A landscape with many valleys, sampled at points; each row gives a point and its height.
From any point a ball rolls to the lowest of the 3 points nearest to it. It stops when none of these is lower. Distance is the straight distance between rows; heights are no part of it.
q992 h=371: [-23 -16 -26  36  -8  18 -16 -12  43  30  16  27  -9 -58  17  -7   3   7
   1  14  18 -25  36   8 -19  32 -23]
q545 h=453: [ -2 -37 -14 -21  -6  14   8  16  11  30  -2  11  -2   7   3 -25   9   2
   2  24 -10 -29  28 -13 -12   1  10]
q751 h=400: [  6 -32   5 -30  -7  -6  32  14  -1  -7 -34  -5   9  29  -9  17 -10 -30
  13  17  -7 -15 -14  44  -7   4   9]
q63 h=251: [ 22  -4  22  65 -39  20 -43  -3  37  -3 -15   4  21 -41  -6 -11 -33  35
  13  13 -34  -8 -14  28 -44   9 -29]
q59 h=431: [  4 -34   1  15 -29  31  12   4  19  53  -2   8   8  -1  -6 -20  -9  24
   2  26 -28 -25  17 -16 -35   3   9]
q234 h=213: [ -20   12  -22   39    2  -12  -26  -18   20   17   48    8  -32 -102
   58  -26    5    0  -11  -38   47   -9   29  -42   56   33   -3]
q500 h=348: [ -2 -43  35  -4  10   0  20  -7 -10  -2 -30 -32  21  34 -16 -12 -17  15
 -10 -11 -15  -7 -22   6  13 -27  28]
q594 h=366: [ 10 -19 -30 -39  10  -7  29  35  -5   8 -21   7 -11  16  23   8   1 -46
  10  26  -2  -8  17   4  -8  31   7]
q728 h=154: [-56   3  -6  51  27   4 -28 -29  12 -15  24  30 -36 -70  63  -1 -21  25
 -30 -12  17 -25  14 -24   3  15 -26]
q188 h=499: [ -5 -26   5  19   1  -8  -6  12  30  19 -22  11   1 -35  -5   5 -17 -15
   5  16  -1 -11   3  49 -21  30 -23]
q504 h=505: [-30   3  32   4  19   3  13   6  -5 -11   1 -16  34  51 -66 -23  45  22
  13 -31   6  27 -15  14  46 -52  15]
q181 h=456: [ 23  40 -32 -85  43 -20 -17  33 -38 -28  -5   6 -21  18 -17   7  56 -35
  10   7  44   3  13 -31 -14 -23   2]
q625 h=276: [ 17 -22  43  -3 -32  10  47  -6  10  -4 -35 -26   8  25  -3  -5 -39 -27
  10   9 -11  10 -28  35  -1   5  -2]
q200 h=578: [ -4 -38 -19 -46  31  -5  29  13 -10 -17 -18  -7  -7  41   4   6   8 -10
  13   3   4 -16   5 -15   5 -25  22]
q185 h=275: [ -6  -6 -31 -31  10 -42  34  23 -10  -5 -22  21 -22 -26   8  18   6 -52
   2  17  -2  -2  20  37  -1  36 -30]
q815 h=375: [ 40  15  18  78 -38  19 -77 -21  12 -23  30 -10  15 -43  33   1 -41  51
 -10 -13 -44 -17 -21  -1 -83  -3 -40]
q109 h=567: [ 16  11  74 -17  19  -7  38 -16   0 -13 -10 -45  13  69 -20  20 -44 -19
 -20 -39  -6  24 -49   3  30 -29  12]
q800 h=711: [-34  33   5   7 -29  11  23   0 -30  26  48   9  26 106 -34   5  36  24
  29  -6  25  37  -6  33  81  -3  50]
q777 h=475: [-23 -29  21  14  10  16   5   1  -9   7  -2  -7  27  29 -60 -45  43  40
  12 -10  -7   6  -7 -14  25 -63  19]
q645 h=263: [-27 -19  -2  41  40  -6 -27 -17  32   2  -4  25 -25 -62  12  21  -8  -4
   1  17   7 -13  18  48 -15  21 -32]
q459 h=306: [-48 -16  -6  56  25  22 -11 -37  -3 -13  39  25 -36 -58  73  14 -42   8
 -21 -26  20  -8 -20 -23  12  31  -8]
q904 h=281: [ 18 -24  37  34 -41  18  18 -23  29 -12 -33 -38  31   0 -10  -8 -34  -5
  20  23 -35  10 -19  39 -18  21  19]
q708 h=533: [-10  -3  34   3  26  -5  26   9 -17   2   9 -15  32  61 -43 -11  29   2
  13 -32   9  26 -19  12  37 -42   5]
q989 h=383: [-44  -6   9  81  24  22 -23 -28  19 -30  33  19 -29 -33  71  27 -53  26
 -24   5  12 -30 -26   4 -13  33 -10]
q313 h=362: [ 27  25   7  57 -85  21 -31 -11  19  19  25  -9  28 -43  28 -16  10  22
  22  -7 -56 -16  12  -1 -56  -1 -38]
q53 h=417: [  7  -7 -53 -64  28  -8   0  29 -20   0 -18   5 -13  16  20   7  21 -26
  14  32  23 -11  32 -21  -9  22  17]
q197 h=551: [  2 -33  16  33 -16   1  -8  -7  37   5 -30   5   8 -30  11  -2 -18   0
  13  25 -18   1  -2  45 -27  13 -27]
q535 h=555: [-19   6  47   9  24   9  30 -21  -4  -3   5 -38  22  57 -53 -15  -9  27
  -4 -46   0  29  -6  11  30 -42  19]
q837 h=386: [  8 -11 -13   1 -72  47  -9  -3   9  43  18  -1  16 -18  22 -44  -4  32
  13  10 -43 -30  12 -38 -38 -23  -3]
q879 h=479: [ 17   9 -14 -84  39 -38   8  39 -32 -23  -4   3   0  46  -8  14  29 -27
   5  -3  12   5  -8 -21  -9   0  10]
q497 h=560: [  7  22  54   3  18  23  20 -46 -11  -2 -11 -58  18  70 -39   5 -49  -1
  -7 -48  -1  41  -8  16  30 -28  27]
q28 h=518: [  7 -54  -2 -25   1   9  12  23  -7   4 -19  -6   1  18 -12   7  -9   0
  -3  29 -14 -21   0  -1  -6  -7  27]
q20 h=455: [ 15 -15  21  38 -76  27  -9 -25  20  10   3 -10  28 -18 -11 -29  -5  38
  29   9 -60  -7   4  -1 -39   7   1]
q9 h=401: [ 25  20 -31 -62  -6 -37  43  38 -17 -25 -22  13 -21  17  -9  26  -5 -57
  -9  17   0   2   0  24  -6  23  -6]
q107 h=284: [-31  -9 -49   5   5 -18 -15   6  20  30   5  28  -9 -48  23  -8   8 -13
  -7  19  25  -8  40   7   4  41  -9]
q676 h=566: [  3  -1  50  14 -22  39  23 -39   1 -13 -25 -64  20  57 -14   1 -52  11
 -15 -12 -37  20 -17  21  19 -11  39]
q990 h=260: [ 39  16  17 -62  -9 -54  39  38 -53 -33   5  14 -24  39 -38  58 -15 -36
 -45  12  10   1 -40 -19  11   2 -13]
q194 h=335: [-16  13 -19 -11  38 -23  -4   6   5 -18  -8  32 -36 -42  17  17   8 -35
  -3  14   4   8  23  44 -11  44 -43]
q527 h=410: [-22  18 -76  -3   8  -4  -9  -5  25   2  -1 -10 -45 -54  36 -20  11 -17
 -10  28  42  17  37 -23  59  46  26]
q561 h=476: [ 20  43 -20 -57  36 -23 -22  31 -38 -29 -10   1   8  17 -26  -6  78 -30
  32   5  54   9  -2 -24  11 -27   1]
q250 h=517: [ 52  84   5 -60  11 -43  -8  35 -54 -53  16   3   6  13 -53  11  71 -31
   2   7  45  28 -24 -47  15 -14   2]
q520 h=393: [ 15 -33   4  -4 -50  31   3   6  15  41   2   1  16  -2   7 -24  -7  28
  -1   8 -40 -29   4 -38 -30 -25   6]
q171 h=413: [-11 -35 -58 -19   0  14 -22  -6  16  50   2  15 -18 -34  52 -23  12  -2
 -16  22  25 -22  37 -26   9  21  19]
q557 h=544: [  9  -6  21 -47  26 -29  41  32 -27  -7  -2  -1 -18  59 -16  21   7 -23
  -7 -17   3   4 -20  -4  10 -22  16]
q2 h=593: [ 14  -8  26 -38  45 -39  32  16 -27 -19   0 -12  15  49 -35  15  27  -5
  10 -34  16  10 -22  -5  31 -42   7]
q969 h=506: [ -1 -38  17  10 -18  32  17 -16  -3  15 -18 -12  26  26  -8 -23  -3  40
  -4  12 -34 -13  -9 -24 -17 -40  15]
q360 h=645: [ -6 -28  28  17 -14  23  12 -16 -15  -7 -23 -23   2  29 -47 -24 -12  51
  -8 -13 -44  12 -11 -20 -10 -49  20]
q968 h=616: [  0 -44  28  27 -32  29  20 -26  -4  -2 -16 -39  20  42 -28 -15 -40  47
  -3   5 -42   3 -21  -3 -17 -26  33]
q165 h=463: [ 18  12 -33 -44  52   2 -14  30 -22 -15 -11   9 -15  32   3  -3  57 -27
  18  -7  35  -4  12 -24  -9 -26  16]
q456 h=382: [ 13  15 -10  25 -95  51 -29 -11  34  39  39 -11  29 -38  34 -33   6  27
  24 -10 -20 -14  24 -14 -56   0 -29]
q871 h=340: [ 25   2 -13 -39 -12 -37  27  30   4  -2 -19  17 -20  17   8  34 -13 -58
   2  18 -14   1  -4  43  -1  27 -20]
q446 h=300: [ -4  15  -4  59   0  27 -55 -18  36  14  33  12   5 -68  24   6 -11  24
  -5 -22  -4 -32   7   5 -26  14 -47]
q719 h=584: [ 24  14  38 -38  24 -46  33  27 -33 -16  -3 -11  13  56 -33  40  -3 -20
 -21 -30  17  32 -45   0  44 -33  10]
q105 h=351: [-28  22 -54 -19   5 -16   3   2   4   5 -20  20 -31 -37  18   9   9 -33
   2  31  14  10  52  11  -9  57  -3]
q920 h=181: [-41  -8  -6  46  53  -3 -37 -17  20  -3  -3  21 -35 -80  42  11 -14   8
 -18   5  14 -14  31   5  -6  21 -24]
q589 h=907: [ 12  44  23 -31 -11 -49  23  22 -36  -6  14  21  29  41 -43  17  47 -25
  27 -21  38  38 -35 -10  72 -23  27]
q382 h=627: [-11  44  30   8  12 -27  29   7  -3   6  27 -19  34  64 -65   2  17  -6
  14 -45  32  51 -14  24  64 -24   8]
q204 h=581: [  3 -36  -8  24 -21   9   4   6  37  31 -12  13  11 -15  -1  -2 -15   0
   6  34 -13 -13  -3  25 -18  17 -13]
q752 h=411: [-43  -2   0  43  31  23 -23 -39   4 -29   9  20 -46 -46  67  24 -42  12
 -27  -7  11 -10  -4  11  -8  21 -34]
q882 h=406: [  4 -16  -4   9 -80  32  -3  -9  11  45  10   0  26 -14   9 -26  -4  36
  10   9 -57 -37   9 -20 -46  -1   8]
q178 h=441: [ 25   9 -16 -69   8 -26  40  31 -31 -17  -2  13 -10  47   0  41  -3 -42
  -6   2  -2   1 -23  -4   6  18   0]
q717 h=320: [-14 -17   1  58   6  19 -43 -12  24  17  12  22  -8 -62  11  10 -29  27
  -6  -5 -11 -27  19  34 -46  14 -54]
q146 h=397: [-10  -7 -55  12 -41  15 -27   1  49  52  16  17   9 -56  36 -22   0  15
  -8   5  15 -37  40 -18   4  28  -9]
q426 h=465: [ -5 -52  10 -16  19  15   5   3  10  15  -7  12  17  25 -17 -29  20  20
   5  11 -14 -22 -12 -31   0 -43  13]
q199 h=286: [-34  -2  10  75  14  34 -42 -30  14   7  30  13 -13 -45  54   0 -45  37
 -31 -19  -3 -36 -10  -8 -35  22 -47]
q687 h=607: [ 28  52  22 -44  17 -47  16  16 -36 -18  12  22   4  44 -55  30  48 -22
 -13 -17  32  49 -32 -16  65 -21   1]
q408 h=418: [ 34  40  -8 -71  23 -42   8  34 -48 -30  -2   0 -10  31 -17  20  46 -33
  -6  -9  18  10 -11 -36  -1 -23   6]
q40 h=218: [-32 -14  -8  54  40   8 -34 -19   8  -5  15  24 -43 -58  52  15 -23  29
 -23 -14  10 -18   6  -2 -15  23 -27]
q606 h=328: [ 36  30  30  80 -47  24 -53  -9  28 -16  12  -8  19 -54  18 -15   0  28
  21  -2 -56  -9  -2  -3 -68  -6 -41]
q410 h=357: [  1   6  19  56  -6  21 -67 -21  15 -10  21  -8  -6 -34  34  25 -40  44
  -4   4 -29 -27 -12  14 -62  -1 -27]
q471 h=193: [-39  11 -45  18  25 -11 -30 -19  32  -2  -4  24 -36 -83  27  -8   2  -2
 -18   8  38   3  40   8  18  24 -18]
q695 h=558: [  6  18  42  12  33   2  16 -18 -13  -5  -2 -40  24  66 -48  -6 -21   1
 -13 -53  -4  45 -15  18  45 -42  19]
q890 h=336: [ 35  29 -18 -83  16 -44  23  43 -41 -21  -5  11 -23  48 -17  46   1 -22
 -26   3  17   7 -30 -32   9  -9  -6]
q113 h=691: [-35  52  20  28  -1  12  30 -18  -9   9  26 -23  25  83 -50  -4  -8  24
  19 -42  29  59  13  49  60 -11  37]
q544 h=432: [  2  24 -51 -75  23 -19  26  26 -47 -14  -4   0 -25  17  22  28   7 -37
 -10   7  13   3  28  -9  -4  33   9]
q668 h=324: [ 40   6  43  61 -84  18 -30 -26  21 -24 -25 -23  35 -20  -3   0 -26  21
   9  31 -63  24 -11  26 -36   9  -1]
q991 h=439: [ -3 -39  20 -26  35   5  15  -3 -24  -2  -3  -5  15  35 -43 -32  25  19
   5  -9  -9  -9  -7 -14   8 -49  12]
q25 h=392: [-12 -32 -44 -14   3   7   1  19   7  29   0  20 -16 -21  20   0   1 -11
   1  28   6 -17  24  -6   0  32  22]
q560 h=204: [ 12 -40  44  12 -21  12  29 -18  21   2 -32 -32  12  26  -5 -11 -38  -4
   3  23 -28   3 -15  33  -9  -1  24]
q600 h=310: [ 21 -15  29  48 -65  27   4 -33  19  -4 -28 -30  27  -1 -13 -11 -40  14
  -1  18 -48  24 -21  20 -11   0  32]
q226 h=270: [-26  19 -47  19  13 -22 -13 -18  34   7   7   7 -39 -89  33 -33   8   0
  -1  -2  37  18  29 -11  44  46   0]
q703 h=428: [ -2  33 -73 -71  31   0  10  12 -19  -8 -15   0 -29   1  41  -3  11 -34
  -3  16  18   8  30 -31   4  39  27]
q928 h=502: [ 47  89 -26 -63   2 -22 -18  25 -48 -22   9  11  20  13 -51   9  76 -38
  28  19  49  19 -17 -31   7 -17  10]
q269 h=132: [-38  -8 -15  53  20   3 -43 -33  26  11  37  18 -24 -82  49  -3  -4  28
 -24 -24  28 -20  15 -37  11  28 -18]
q994 h=547: [  6  25  -5 -40  36 -35  -6  13 -37 -17  -4  18  16  36 -31 -14  68 -28
  35 -12  29  15  -8 -10  39 -41   8]

Where does a ball stop that starts at each point below?
q994 -> q990
q2 -> q560
q527 -> q269
q561 -> q990
q497 -> q560
q446 -> q269
q989 -> q269
q928 -> q990
